Each scene shows the same named points in several views. A view is turned or mirrored, shifted and resized as a whole, has a little noise and may leave points out.
In the rows, zero is written as 128.

Scene 1
View 1
(17): [117 135 130  38  66 134 153 103]
(94): [122 154 137 126 105 174 152  96]
(198): [136 188 127 124  79 223 206 113]
(163): [126 163 112 141 114 192 133 107]
(12): [123 169  95  60  60 183 156 127]
(183): [138 186 138 140  87 228 210 107]
(169): [119 154 101  47  66 153 140 115]
(194): [118 145 120  50  69 150 152 112]
(125): [128 162 108  93  85 184 149 115]
(54): [123 185  80  89  77 203 144 128]
(213): [131 180 109 177 122 217 141 108]
(59): [114 117 146  40  76 107 141  96]
View 2
(94): [ 98 128 133 130 128  74 101 123]
(183): [ 85 130 117 130  82  91  98 122]
(169): [101 119 114 101 159 100 129 137]
(54): [ 94 125 100 114 123  90 112 137]
(12): [ 94 120  99 102 137 100 124 139]
(163): [ 98 133 110 126 144  66 106 137]
(198): [ 87 125 108 124  85  97 103 127]
(194): [101 119 125 100 153  99 126 132]
(17): [102 113 137  96 158 106 131 124]
(213): [ 89 138 103 147 107  54  86 134]
(125): [ 97 125 110 117 135  86 114 133]
(59): [109 114 154 103 174  99 133 120]
View 3
(59): [150 158 158  78 140 152 163  79]
(213): [180  87 135 154 153 121 120 157]
(183): [131  90 123 158 178 131 133 134]
(17): [136 148 167  91 153 140 154  86]
(94): [167 117 134 125 151 138 141 125]
(12): [128 118 183 109 164 111 133 107]
(169): [144 134 183  97 151 124 142 100]
(163): [178 108 148 133 147 124 131 137]
(198): [125  94 138 152 178 128 132 130]
(125): [150 116 165 120 154 123 135 120]
View 4
(194): [131 113 109  88 136 141 178 168]
(169): [140 119 101  91 135 140 189 170]
(54): [116 146 108 114 120 111 183 172]
(59): [130  91 103  58 144 152 167 153]
(12): [134 134 110 114 129 130 190 180]
(94): [ 99 138  93  87 119  99 159 146]
(198): [ 86 156 121 134 112  99 165 171]
(17): [118  97 127  92 138 159 166 168]
(163): [111 154  79  98 113  85 174 152]
(183): [ 76 158 119 133 110  94 155 164]
(213): [ 99 173  78 108 104  62 170 153]
(125): [123 141  98 100 124 112 183 165]
View 5
(12): [193 159 101 122 159 147  96 106]
(94): [145 150 168  97 150 104 140 136]
(194): [182 137 124 123 148 113 113  96]
(169): [191 148 125 121 157 121 102  97]
(198): [120 151 123  97 134 133 145 165]
(183): [105 147 131  92 131 125 153 171]
(125): [167 160 142 106 153 129 119 127]
(163): [151 169 177  93 159 120 132 152]
(54): [157 158 128 105 150 136 122 141]
(59): [194 117 145 131 151  79 110  67]
View 6
(163): [ 99 140 116 122 122 113 162 118]
(59): [107  97 185  98 112 142 169 100]
(94): [100 127 123 111 116 124 152 107]
(54): [ 89 145 133  90 118 118 165 132]
(194): [ 97 113 167  84 110 141 163 110]
(183): [ 83 150  94  80 110 118 139 120]
(17): [101 114 175  86 111 141 170 112]
(213): [ 94 153  93 127 123 105 153 123]
(169): [ 96 129 172  93 117 130 179 129]
(125): [ 93 137 143  98 118 120 169 125]
(12): [ 89 143 158  83 118 122 176 139]

Which points are out of place in each view (at most two, in the order of its rows)? Write - if all are in place.
view 1 | (54)
view 2 | (163)
view 3 | -
view 4 | (17)
view 5 | (12)
view 6 | (194)
